A landscape with many peaks, sampled at points; each row gives a point and its height.
From any point a climber steps to the highest of the 2 points nearest to it. It stops when none of these is higher. Distance is the straight distance between rows; heights are no part of it.
Pomap: 1 0 -35 10 -7 34 8 -29 5 -12 21 7 -14 3 -29 -16 -4 13 -20 -3 -5  (h 667)
Med: -17 3 -15 -21 -3 -20 11 -3 -46 -9 18 -25 -10 -27 3 -40 -9 15 -21 -1 -3  (h 471)
vupot: 15 9 14 0 12 -2 13 -2 -5 -17 -18 21 12 10 11 24 3 -15 9 4 5  (h 299)
sabu: 32 8 25 25 21 -11 23 22 11 -1 11 17 -2 11 16 -22 11 28 3 15 19  (h 324)
Vedo: 16 15 -5 7 -26 1 -17 -1 32 6 -6 19 7 -4 9 46 -15 -5 13 7 -32  (h 285)
gadog: 20 -3 17 -10 5 -3 24 -11 -11 -7 -5 32 22 -3 33 0 4 16 2 6 20  (h 402)
zek: -15 -6 -20 -13 -21 -22 -30 16 -18 29 -13 -32 15 -3 4 15 -11 1 -10 -21 -7  (h 161)
vamid: -24 -2 -34 -11 -15 -26 -34 20 -22 22 -7 -26 -2 5 -5 1 -20 -2 -24 -20 -17  (h 177)
loz: -26 -7 7 -4 18 4 2 8 -41 -6 -7 -9 13 5 -8 -21 4 -10 -5 -11 26  (h 665)
nage: -17 -17 21 -4 6 5 6 8 -18 -7 -3 10 17 -8 20 -40 15 32 4 -3 39  (h 345)
rasop: -16 13 -11 0 0 -2 -13 21 -8 34 -4 -16 4 5 -2 5 0 3 -13 -8 -12  (h 723)
Getok: 15 10 12 -8 5 -3 22 -20 0 10 -4 27 9 2 20 14 6 12 -1 8 9  (h 426)
vada: -28 25 -7 10 1 13 -2 -5 -1 37 7 15 -7 14 1 -6 13 9 -8 4 2  (h 371)
dinup: -17 25 -6 21 0 12 10 -18 7 24 12 18 -10 8 2 -10 20 30 -8 9 10  (h 379)
zadi: -17 5 9 -9 -15 8 -7 -11 17 -2 12 -31 -38 -16 12 15 -11 -48 -7 7 -22  (h 520)
Tok: -21 -16 -14 -28 3 -7 12 -2 -14 -8 15 -22 -38 1 -4 -18 -16 -32 -23 -1 -18  (h 628)
div: -9 -23 -7 -26 7 -12 19 -1 -14 -17 18 -30 -18 -16 -18 -26 -9 -27 -12 -6
 -8  (h 598)
mudid: -13 6 4 3 -14 3 -20 -4 28 4 -9 -3 -10 1 -3 27 -8 -35 6 4 -27  (h 488)
Zov: 2 0 -31 6 6 15 4 -19 9 -5 9 0 -17 11 -37 -8 -7 0 -17 -12 -7  (h 630)
Zire: -6 7 -6 12 8 14 10 12 19 7 28 3 -18 10 -25 -10 -3 -26 -10 8 -29  (h 208)
Veban: 11 11 -10 6 11 -8 -6 -10 -12 -2 -28 29 10 26 0 16 -1 13 1 -15 16  (h 490)
tovem: -11 -2 -4 -13 -11 9 -5 -21 15 -1 15 36 11 -21 7 -35 14 43 13 9 -5  (h 403)
Segev: 2 9 30 22 14 9 23 13 10 17 5 30 5 10 19 -17 13 16 -3 18 23  (h 357)
rimag: -20 -22 -22 -35 -15 9 -1 -24 -8 -11 16 -4 -7 -18 -16 -34 -7 -3 -8 -5 -11  (h 489)
zukug: 12 -6 7 -4 -16 -7 -22 21 3 25 -29 -21 27 -2 15 34 -6 10 9 -12 4  (h 271)
valu: -12 -21 -14 -18 -10 6 12 -31 -10 -13 5 5 -4 -8 -23 -19 1 -10 -5 -2 -5  (h 508)
pegib: 19 4 -11 1 -7 5 16 -17 9 -14 18 41 5 -11 -1 -19 6 37 9 10 -3  (h 556)
bizi: -23 1 21 15 -25 2 -33 8 31 7 -11 -8 -11 2 6 20 -5 -44 12 1 -22  (h 525)
biti: 36 2 -14 8 4 13 16 -10 2 -5 33 -17 -9 -14 -26 -12 3 37 -5 5 -2  (h 262)
Sapor: 29 -14 5 2 8 -18 6 3 -4 -22 3 21 10 -4 13 -33 15 42 16 1 26  (h 621)
lefun: 28 3 12 3 19 -7 2 14 0 22 -24 -6 8 11 17 16 -5 27 -5 -8 28  (h 56)
Vifa: -16 2 -5 -16 -23 -5 -31 1 2 18 -10 -38 -4 -15 14 25 -12 -27 -4 -3 -17  (h 130)
ver: -13 21 9 19 0 3 -6 4 14 34 -14 36 5 24 19 12 7 16 -3 7 1  (h 346)
Fop: 32 -7 4 11 10 -10 8 6 2 -24 17 13 10 -5 -10 -36 20 33 21 5 8  (h 671)
kip: 26 16 -24 11 13 -7 2 -9 4 -20 -3 24 -6 22 -28 0 3 8 1 -12 1  (h 501)
sefid: 19 -22 18 -21 8 -7 7 5 -3 -16 2 7 28 -24 4 -28 5 23 23 2 3  (h 617)
bidov: 37 7 -14 13 17 -23 14 -3 -12 -30 8 34 1 11 11 -12 8 20 10 -7 21  (h 545)
magit: 1 1 -9 -11 0 1 -5 -33 -13 7 -25 1 8 6 -8 27 -2 -11 2 -6 0  (h 264)
nebi: 5 23 3 26 9 -2 -1 12 17 31 -4 5 -3 15 7 -2 9 32 -3 -3 16  (h 344)
Gude: 3 6 -21 3 -9 27 16 -30 12 -9 21 28 -6 0 -20 -3 -7 1 -13 2 -14  (h 709)
sovev: 37 -2 -2 11 14 -22 8 -2 -8 -32 -1 30 4 6 27 -23 11 40 7 -3 39  (h 585)
raluv: -3 3 -17 5 -8 30 -3 -5 37 3 19 8 -17 7 -20 22 -20 -21 -16 3 -36  (h 697)
kufa: -6 3 13 29 9 -4 14 6 9 4 -1 -2 -16 6 20 -25 25 43 -9 11 42  (h 76)
Kirug: -7 -9 2 1 16 -13 16 13 -33 1 7 -24 2 -14 -11 -28 9 13 -5 -8 20  (h 440)
vome: -1 11 23 6 9 8 -4 -1 -5 10 -27 30 23 23 37 30 -5 -5 4 7 16  (h 400)
Feg: -13 24 9 14 0 9 7 -13 5 28 1 32 7 12 2 10 9 0 -6 10 -4  (h 358)
muv: -23 -8 3 9 4 7 6 -1 -9 -14 2 20 7 5 -24 -48 21 -9 5 0 8  (h 121)
moton: -13 -18 5 -7 7 -3 7 15 -27 -13 8 -14 14 -15 -14 -41 9 10 5 -7 10  (h 415)
vovug: 9 -5 31 5 9 3 12 15 -3 -23 -13 -19 8 -4 -9 13 2 -40 14 8 2  (h 514)
Digud: -21 -9 0 -25 -9 12 -5 -21 5 5 6 25 20 -24 1 -35 11 15 14 4 -17  (h 413)
nuto: -12 -10 -22 -21 -5 5 -6 -17 9 1 8 -31 -34 1 -8 17 -23 -27 -18 -11 -13  (h 395)
Pida: 13 2 34 23 15 2 25 23 5 -5 12 28 11 3 4 -30 13 15 12 15 11  (h 343)
suvok: -24 8 17 -10 1 8 -8 -20 -25 21 -13 -25 6 -7 26 26 1 -22 1 9 5  (h 653)
tonor: -30 -5 21 -12 8 11 -2 8 -43 -2 -6 -27 11 -7 16 2 -4 -30 -5 6 13  (h 561)
Las: 16 8 -6 13 0 -1 19 -13 4 -8 10 37 -6 2 5 -16 14 35 2 9 17  (h 533)
musiv: -10 27 -32 24 -1 19 -7 -3 12 20 22 -1 -17 13 -22 -2 6 20 -14 -1 -7  (h 699)
lafed: 9 6 24 6 3 -2 -2 8 11 -18 -16 -10 4 -3 2 31 -5 -36 18 4 -7  (h 430)
pazef: 20 2 0 6 -1 22 23 -10 25 -14 26 15 -10 -7 -19 17 -10 -15 -7 16 -27  (h 261)
Logaz: -1 0 -28 -2 -23 17 -17 9 37 15 13 -6 -6 11 -18 17 -21 -16 -11 -7 -36  (h 635)
Ril: 21 -4 5 10 6 -14 1 10 14 -29 18 38 13 -6 5 -37 15 38 27 10 -2  (h 733)
Sivu: -15 15 -31 12 -9 27 -6 -9 17 18 20 4 -14 11 -21 -2 -9 0 -23 -4 -20  (h 722)
pes: 5 -31 7 -30 4 -7 18 3 -11 -16 14 -33 -3 -26 -15 -24 -1 -18 4 1 -9  (h 560)
vobo: -13 21 -26 12 -4 4 -17 11 7 35 4 -7 -7 9 -12 -4 2 15 -11 -7 -16  (h 698)
Kubom: -13 12 9 -4 7 -4 -9 16 -14 48 -11 -25 11 3 28 14 -8 20 -16 -9 18  (h 40)
Vuzor: -27 0 -26 -21 -2 -20 -25 1 -26 13 -12 -26 -13 7 -5 3 -21 -24 -24 -18 -12  (h 189)
memu: -44 -10 -10 -19 3 -20 -18 -6 -23 -3 -13 -24 -38 15 13 -1 -19 -44 -23 -7
 -13  (h 669)
Tomu: 15 -1 -17 11 6 23 7 3 23 2 30 -17 -22 3 -30 -2 -19 -7 -21 1 -27  (h 334)
nibo: -35 -19 -5 -23 4 -12 -2 -5 -16 -18 5 -23 -42 7 2 -5 -13 -43 -21 -7 -8  (h 647)
Vupu: -13 -9 -19 -11 -24 6 -26 7 33 11 8 -21 -19 3 -4 19 -16 -31 -8 -5 -30  (h 591)
Ret: -10 2 -4 -1 -18 -13 -22 38 7 24 0 -34 0 2 -1 8 -7 -23 -3 -4 -29  (h 423)
Rok: 11 -24 21 -15 5 0 14 2 -4 -27 -3 -1 19 -19 -5 -18 6 -15 18 6 -3  (h 774)
Nuzop: -38 -19 -4 -16 -6 -25 -32 5 -17 -9 -16 -38 -31 8 20 9 -26 -46 -7 -15 -8  (h 642)
Duges: 9 10 -8 27 18 -5 -8 15 6 4 -11 6 -1 24 -27 -5 6 4 3 -14 5  (h 303)
vonu: 17 14 -4 8 -22 8 -13 -10 38 -9 0 10 -12 -12 8 51 -22 -21 8 6 -30  (h 246)
vezev: -21 7 -7 37 7 -10 4 5 -1 1 9 -16 -24 3 8 -16 33 42 -3 6 36  (h 81)
Zon: -35 18 -15 1 2 4 -16 14 -13 23 8 -8 -13 14 -2 -11 0 -21 -19 1 -18  (h 399)
Dofa: -7 -23 9 3 -34 -3 -28 33 -10 20 -23 -3 39 15 13 23 -5 2 7 -8 13  (h 199)
Sosus: 13 10 25 13 -7 0 -5 1 31 -18 -9 -12 -18 -13 2 31 -11 -40 18 7 -15  (h 369)
fuf: 12 5 0 -1 -23 -15 -36 -10 7 -14 -36 4 10 2 20 45 -11 -20 18 -5 -5  (h 584)
kuviz: 3 10 -11 6 -26 0 -15 15 26 44 -1 9 15 8 4 21 2 24 2 -1 -12  (h 348)
tika: 11 -4 -4 14 19 -3 9 6 1 -11 -1 1 -2 16 -37 -17 3 -7 5 -13 3  (h 349)
mikib: -30 -6 -10 -14 -18 -1 -26 11 23 8 10 -21 -35 13 8 10 -18 -44 -13 -3 -33  (h 568)
Lopi: -4 8 -8 -3 1 6 17 -10 -12 8 12 -5 -6 -5 -19 -22 12 12 -4 2 3  (h 547)
Mogu: 31 9 13 6 17 -14 15 3 8 12 -11 15 7 13 37 10 -9 24 -15 -4 31  (h 63)
seba: -8 23 -28 2 12 -11 3 19 -13 -5 25 -29 -35 -2 -15 -31 -14 4 -26 6 -21  (h 366)
disu: 12 14 3 18 -10 -15 -18 26 15 9 -20 43 20 23 26 28 -4 7 9 5 -6  (h 317)
zanep: 0 -8 2 -12 6 -6 7 4 8 -1 7 -35 -22 -4 -15 7 -8 -39 -6 -6 -13  (h 504)
Ziv: -12 11 6 -14 2 6 6 -19 -16 33 -5 -4 8 -3 13 14 4 4 -7 2 6  (h 25)
didis: 27 10 0 1 -8 2 2 -24 26 -27 0 7 -17 -15 6 46 -17 -26 7 9 -19  (h 279)
Teba: -25 6 -3 -11 -1 10 2 -18 -15 24 -3 -4 1 2 -3 8 7 -22 -6 2 -6  (h 16)
fikiv: 27 16 -2 -1 -1 -3 21 -15 3 -18 11 36 -1 -12 12 37 -7 -10 5 15 -10  (h 720)
Pani: 17 -1 5 -8 -4 4 3 -4 26 -13 26 36 15 -24 3 -25 -5 42 20 18 -25  (h 648)
mugu: -21 -4 6 -5 4 2 -30 33 -25 14 -20 -32 21 9 7 13 -9 -18 -2 -10 7  (h 145)
bip: -11 8 -17 -2 -10 32 9 -23 18 9 15 16 -11 5 -15 11 -9 -12 -17 6 -22  (h 760)
Dis: -31 -6 8 4 -25 5 -25 12 37 5 6 -14 -32 7 10 13 -8 -50 1 1 -29  (h 551)
Pefo: -1 -13 -6 -9 -6 -6 -12 -19 9 -14 -26 -19 -11 8 -15 26 -11 -36 1 -15 -1  (h 326)
tadoz: -19 -3 -8 8 -7 12 7 -10 3 -15 17 25 1 -3 -22 -44 18 12 12 7 -1  (h 106)
lut: 10 6 17 19 7 -7 22 -7 9 5 -5 17 -5 5 29 -21 10 41 -9 11 38  (h 72)
Vanov: -24 -33 -3 -29 -6 1 5 -18 -11 -17 -3 2 2 -8 -15 -31 5 -26 5 -6 -2  (h 479)
tebuf: 8 -24 -17 -23 -7 16 13 -33 11 -23 11 -9 -20 -13 -20 10 -15 -21 -8 -10
 -10  (h 453)
duki: 22 -4 -1 -18 2 0 22 -21 -10 5 1 -19 4 -20 -6 16 0 1 -3 1 2  (h 397)
zibal: 25 -9 -1 -19 0 -3 21 -19 -9 -17 -2 4 11 -15 -6 -1 6 4 9 1 1  (h 353)
Koga: 15 6 2 18 22 -10 0 17 -8 16 -5 -18 0 11 -11 -2 3 27 -4 -13 20  (h 659)
ber: 16 10 13 1 -7 -6 19 -22 7 -38 5 28 -9 -21 15 28 -4 -26 16 15 -10  (h 643)
kaze: -10 -19 4 -3 9 -7 -10 11 -15 -17 8 -10 13 -19 -16 -54 14 29 20 -7 11  (h 389)
bup: 23 11 18 12 -10 -2 -4 -15 31 -36 0 1 -33 -13 2 32 -19 -34 14 4 -19  (h 325)
Niva: -16 6 29 14 9 9 0 -4 0 -18 -21 26 11 10 7 17 6 -41 12 12 -1  (h 220)
Pom: 14 16 4 8 6 -4 -2 13 13 29 -10 6 6 13 5 19 4 21 -2 -3 0  (h 330)
rego: 5 -12 8 -16 -6 9 10 -5 17 -7 26 21 17 -29 -4 -26 -1 15 15 17 -26  (h 616)
salun: -23 -19 7 0 -27 1 -36 34 -21 16 -23 -22 32 11 17 15 -5 -12 3 -8 11  (h 159)
Nire: -7 -9 12 13 -13 -2 -24 37 22 3 -16 -2 18 13 -5 15 -3 -28 14 -3 -15  (h 276)
peze: 4 -27 -3 -34 -8 3 14 -14 1 -16 25 -25 -5 -32 -14 -13 -6 -15 -1 2 -17  (h 526)
Rivad: 13 3 -28 12 8 4 6 -7 -8 -5 30 -30 -24 -10 -28 -16 6 35 -8 -5 7  (h 252)
siza: 40 -6 3 0 10 -5 21 -6 1 3 32 -14 -1 -19 -13 -13 8 40 5 10 -2  (h 277)
zot: 26 5 -3 -13 -11 -2 23 -24 7 -25 18 40 8 -25 14 18 -5 5 11 18 -18  (h 646)
mipe: 11 -5 21 18 15 -2 18 18 -8 4 13 -11 -6 -4 7 -31 19 34 4 8 26  (h 301)
Mizo: 27 0 -4 0 11 -13 -3 5 25 -26 32 48 15 -19 11 -30 -2 43 21 12 -15  (h 681)
vati: 12 16 -12 8 -20 5 -14 6 33 26 0 14 8 4 -3 33 -8 9 0 5 -26  (h 323)
dabi: -25 9 -6 4 -2 9 -15 6 7 23 -2 6 -3 19 -15 0 1 -28 -8 -2 -19  (h 416)
duz: 3 1 10 -2 16 -6 -3 20 -16 26 -19 -26 13 4 14 16 -5 23 -13 -16 29  (h 47)
mudos: 18 5 -5 25 8 0 14 0 3 -1 22 -14 -20 -3 -10 -16 23 49 2 9 16  (h 236)
Fegef: 9 -5 -20 15 2 -4 7 -5 -7 -11 24 -22 -15 -15 -17 -27 21 48 2 2 18  (h 244)
gukif: 15 -22 24 -9 13 -1 15 14 -22 -13 -2 -3 25 -13 3 -24 9 20 11 -3 21  (h 562)
Milu: -2 2 2 0 -23 -4 -17 37 11 33 -6 -22 17 -2 12 19 0 -4 1 1 -18  (h 388)
Duf: -14 -20 21 -16 -1 7 3 -8 -23 0 -9 16 30 -12 13 -29 12 19 11 1 18  (h 359)
Rirob: -36 -22 -5 -30 -5 -1 -2 -23 -33 -8 5 -4 6 -16 -3 -34 1 -18 -4 -1 -4  (h 454)
nulup: 30 5 2 15 23 -13 12 6 -7 -27 -8 29 10 18 -3 -2 3 4 8 -5 13  (h 483)
gupo: -29 0 20 -9 19 11 -5 26 -51 7 -1 -25 14 3 21 3 -9 -7 -17 1 23  (h 595)
Bofud: -4 10 9 4 8 -2 3 -23 -13 4 -21 44 17 23 29 21 5 -4 1 2 16  (h 421)
pizur: 8 22 4 21 8 -8 -4 11 12 14 -15 50 11 27 23 19 0 9 -4 3 3  (h 336)
mus: 4 -21 -18 -23 -7 18 13 -19 7 -11 18 -33 -30 -9 -14 7 -18 -21 -21 -8 -14  (h 420)
Gom: 6 14 27 15 9 7 -3 6 -6 -22 -21 22 15 9 24 36 -2 -25 13 11 7  (h 259)
Tigum: 11 -1 4 3 5 -2 17 -2 -11 -3 4 6 4 -1 -12 -17 13 23 1 -3 12  (h 575)
nefu: -9 19 -17 5 10 -5 5 14 -16 15 16 -26 -16 -1 -15 -19 2 -5 -17 0 -11  (h 378)
Vimaf: 4 -26 11 -15 -1 2 18 -17 17 -36 8 0 -20 -9 -13 0 -4 -38 12 3 -11  (h 620)
tep: -8 14 -6 18 10 -6 -11 29 -2 27 -7 -18 1 10 -8 -6 6 17 -6 -11 8  (h 692)
fibol: 12 -11 16 -5 -7 2 19 -17 16 -38 5 19 -1 -16 -5 7 -3 -31 12 16 -13  (h 721)
peku: -1 -15 7 -11 1 0 17 -4 6 -18 10 -16 -21 -6 -18 -6 3 -38 -2 1 -8  (h 554)
zoged: 26 13 -6 1 10 -15 10 -5 -10 -33 -5 34 11 4 14 26 -1 -17 10 -5 3  (h 347)
taku: 6 4 2 9 -16 -8 -15 38 15 47 -3 -11 18 6 12 10 2 21 -1 -4 -3  (h 364)
lol: 5 1 -1 3 14 -2 4 -11 -25 -8 -26 18 13 19 -6 -4 5 10 0 -15 28  (h 543)
pupu: -33 -4 -8 -8 0 -10 -27 18 -28 10 -18 -31 3 8 5 11 -16 -25 -12 -11 -4  (h 170)
Vos: -7 -1 -4 -19 6 -16 16 7 -40 2 15 -30 3 -27 -5 -30 1 17 -12 -5 8  (h 458)
magu: 11 -14 14 1 -20 -3 -27 29 3 15 -34 -1 31 15 27 30 -5 13 6 -10 12  (h 238)
zazab: 29 17 -18 32 16 -20 11 -4 9 -24 13 31 -19 16 14 -6 15 40 2 4 26  (h 201)
sariz: 20 4 27 31 23 1 17 26 4 7 5 -7 -6 10 8 -19 10 34 -4 8 34  (h 312)
pibi: -5 15 14 13 9 6 22 -1 2 18 4 18 1 10 8 -10 16 19 -5 5 14  (h 367)
Benik: -26 -6 -28 -31 -8 -5 0 -16 -28 -8 22 -14 -13 -19 -4 -43 -6 6 -16 0 -10  (h 481)
pefi: -5 -12 3 0 12 5 7 -6 -29 -14 -13 9 13 8 -17 -22 10 0 3 -9 27  (h 602)
dok: -6 0 -20 -12 -5 -4 -16 -14 -1 16 -20 -13 3 5 -10 26 -10 -10 -7 -14 -5  (h 230)
Mur: 8 -16 17 -22 1 -5 17 -15 -17 0 -10 17 25 -12 25 -17 6 29 6 6 27  (h 381)
Guk: 19 10 -8 16 6 -9 -13 22 19 8 -13 14 10 19 -20 11 0 5 7 -8 -10  (h 263)
guka: -4 16 9 19 1 -4 -7 27 19 50 -2 -8 -1 16 16 -2 4 27 -5 -5 8  (h 352)
migov: 4 9 14 -11 4 0 11 -2 -7 47 -3 -15 6 -4 28 18 1 16 -12 -2 13  (h 33)
lukod: 24 -28 -14 -28 -8 8 17 -30 5 -23 15 -12 -6 -22 -24 -6 -11 -3 -3 -2 -12  (h 491)
zunun: -11 -15 -5 -5 -15 -11 -29 6 -3 5 -30 -27 11 4 -1 24 -11 -27 6 -15 -3  (h 529)
Pepib: -31 26 -16 9 9 -11 -13 24 -24 19 5 -18 -16 11 -7 -24 2 -3 -22 1 -11  (h 390)
lovep: 14 -1 -8 -19 0 -2 13 -38 -12 -16 -13 13 9 -4 -7 18 -2 -4 3 -1 6  (h 309)
difam: 7 -17 8 -26 -13 8 18 -23 8 -16 13 -28 -16 -33 -8 8 -5 -26 2 9 -10  (h 492)
sedig: 24 3 -8 1 4 18 19 -6 17 -1 27 -4 -10 -5 -28 6 -12 -1 -8 3 -16  (h 304)
digur: 21 18 -7 13 9 -1 15 -13 3 1 -2 21 -2 11 -2 7 7 29 0 2 9  (h 502)
dagu: 11 -11 -5 -4 9 -11 -10 -4 -7 -14 -34 -18 4 9 -16 21 -8 -18 4 -20 10  (h 255)
nivud: 2 -4 23 13 -17 2 -22 43 11 5 -24 2 25 13 16 30 0 -16 16 -2 -8  (h 307)
fetuf: 16 3 -20 0 6 0 6 -16 1 -7 -7 8 -8 12 -30 7 -4 0 -6 -9 -1  (h 572)
Sira: 21 -6 11 4 8 -5 20 7 -2 7 23 -13 2 -18 -6 -34 17 39 9 11 7  (h 289)
fid: 9 9 29 16 -12 6 -24 27 11 -3 -22 13 21 6 36 43 -7 -9 20 9 2  (h 356)
Vumer: 15 5 14 8 18 1 15 10 -7 8 -8 -4 10 8 -4 1 6 12 2 -1 14  (h 618)
Meder: 2 5 25 -2 5 9 -10 -18 -16 -18 -33 -2 13 2 27 41 -7 -18 14 1 19  (h 765)
suza: 9 -25 5 -20 4 -2 5 2 2 -21 5 4 17 -19 -16 -31 7 7 19 -1 -9  (h 679)
minel: 11 12 11 3 -5 -2 -19 -10 -5 -7 -38 8 16 6 19 44 -2 -15 14 -4 0  (h 670)
puv: 13 9 -15 27 11 -10 6 -1 3 5 3 -19 -18 7 -9 -3 17 51 -2 -6 27  (h 225)
siz: 17 -21 31 -3 5 3 19 8 -2 -42 -7 -3 9 -10 -4 -1 5 -33 22 8 6  (h 633)
fuga: -16 -4 -6 3 -3 9 -11 0 18 -19 18 15 5 -15 -17 -48 20 31 24 9 -9  (h 97)
Zeko: 12 14 25 5 4 -3 -11 17 8 4 -25 23 18 10 46 44 -9 -4 9 11 12  (h 380)
Sasos: 33 5 20 6 9 -13 24 -4 10 8 0 28 2 2 40 -10 -4 31 -10 11 35  (h 67)
kap: 6 6 0 11 -12 -8 -19 26 18 20 -14 21 22 20 3 23 1 -2 7 -4 -14  (h 284)
tona: -19 8 -3 11 -8 4 14 -23 -1 17 6 18 -7 -2 16 -26 26 38 -9 9 24  (h 387)
dufop: 12 8 13 2 2 -2 -8 15 8 23 -23 -8 17 6 10 30 1 3 4 -1 -1  (h 306)
fonip: -12 4 -15 -18 -18 -10 -25 5 -9 32 -7 -32 8 -10 14 29 -11 -4 -7 -4 -16  (h 144)
Reb: -5 -18 12 7 8 -6 1 12 -9 -15 1 3 14 -10 -1 -45 20 36 16 1 26  (h 365)
Nubo: 0 -10 -2 2 -24 -7 -33 1 7 1 -34 2 16 15 2 29 -7 -19 13 -11 -7  (h 484)
Mome: -25 -23 -1 -29 -5 5 -3 -13 -16 -4 2 6 24 -23 0 -35 5 3 12 0 -4  (h 432)
nenap: -20 -3 12 7 13 11 9 11 -12 -11 -6 10 6 15 -18 -24 11 -26 5 3 8  (h 147)
mapu: 25 -4 -12 -14 -8 5 12 -15 7 -26 24 45 16 -21 2 -5 -9 19 9 9 -17  (h 594)
fofop: -12 3 24 -8 7 15 -1 -19 -23 -1 -20 -11 14 -3 20 25 2 -21 8 9 18  (h 696)
mak: -3 6 -4 -7 4 -10 -9 26 9 16 6 -36 -11 1 -12 7 -9 -25 -6 -5 -21  (h 457)
sazu: -10 4 -9 3 -9 7 -11 -1 25 11 -4 10 -6 12 -15 18 -4 -19 -2 -2 -22  (h 447)
tavi: -19 4 16 4 -22 6 -21 -3 36 0 2 -29 -42 -10 11 16 -12 -45 8 -4 -21  (h 535)
Mera: -12 -4 -2 -3 -15 9 10 -28 7 6 13 27 1 -10 15 -30 17 49 4 9 14  (h 396)
rukir: 18 -2 1 9 16 -7 18 1 -4 -27 -2 19 7 9 -24 -20 7 -6 10 0 5  (h 410)
Mavef: 13 -4 0 -18 -9 13 24 -28 7 -6 10 -13 -2 -18 -10 17 0 -15 3 10 -10  (h 446)
koge: 8 0 11 9 3 -3 -11 17 16 -6 -21 1 8 11 -8 22 -2 -25 12 -5 -11  (h 351)
fet: 28 13 -23 2 10 -15 5 -13 -1 -28 -4 30 -1 18 -7 18 -7 -13 5 -11 -2  (h 414)
besel: 19 6 -13 32 14 -14 8 -5 8 -12 2 7 -17 12 -3 -4 21 46 1 3 33  (h 214)
rika: 4 9 -31 12 8 14 2 10 8 6 32 -26 -27 1 -31 -16 -7 5 -21 -3 -16  (h 350)
diga: -29 7 9 -7 21 0 0 21 -53 3 -2 -20 8 2 5 -21 -3 2 -18 -10 23  (h 624)
lege: -2 6 -7 1 5 -2 -14 -24 -16 11 -30 32 18 26 14 26 1 2 1 -6 11  (h 449)
gigu: -23 -16 -6 -9 -17 -18 -42 1 -5 0 -22 -43 -9 1 12 18 -22 -35 -1 -21 -2  (h 600)
totol: -37 0 20 -9 6 14 -22 19 -34 3 -16 -29 8 9 19 11 -15 -42 -5 8 10  (h 524)
fupab: -13 -13 -9 -20 -10 0 -18 -26 8 -5 -12 -28 -26 0 -4 24 -10 -35 -5 -13 -8  (h 370)
gif: -16 1 -15 -15 -5 9 14 -18 -11 6 11 -3 -11 -8 -19 -16 3 -14 -9 -2 -3  (h 528)
gilun: -20 -8 -6 15 -7 9 -2 -1 16 -13 24 7 -9 -16 -4 -42 32 46 16 17 4  (h 91)
dof: -2 0 5 0 0 17 19 -3 28 -1 24 3 -15 -4 -20 7 -6 -33 -4 16 -25  (h 229)
rofor: -7 -20 27 -20 10 8 14 18 -34 -1 5 -13 27 -18 12 -19 -3 15 -2 -1 26  (h 521)
tenu: 4 5 9 -9 -11 -2 -17 3 16 13 -12 -31 -4 -11 4 32 -6 -22 5 -2 -14  (h 109)
ponop: -21 -13 -26 -19 -10 -10 -29 -9 -2 11 -16 -28 -8 7 -15 17 -18 -18 -12 -22
 -10  (h 205)
Sosu: -9 16 -37 15 4 5 0 5 -13 -4 37 -32 -40 -5 -22 -26 -10 15 -30 3 -13  (h 361)
bok: -15 -5 24 6 9 14 8 -3 -16 -19 -13 25 17 12 -2 -3 11 -33 9 7 10  (h 184)
vuvet: 17 20 -6 1 7 1 9 -11 6 5 -6 30 7 11 3 23 -1 6 2 2 -3  (h 461)
Godum: -27 -1 -10 27 -4 0 5 -2 3 -6 21 -3 -17 -2 8 -36 40 45 6 16 23  (h 86)

Where does a climber stop that starts at each point below?
Godum | bip
nefu | bip
Vuzor | memu
magu | fibol
Duf | fikiv
Pefo | memu
siza | rasop
disu | rasop
vonu | fibol
moton | rasop

Call two points neighbours if one is among the 2 nearest of the other. Go from one point of each pair to the other, from neighbour to neighbour, staying as high as possible. Name the lowest point that can't be avoided.
fikiv and memu | mugu
loz and Rok | Nire
Meder and memu | Nubo
fibol and fikiv | ber
rasop and bip | vobo

Two climbers start at each pair of points below. Name the first point that both come to, or write -.
Fegef and kaze | valu
pazef and Zire | Tomu
salun and Vifa | -
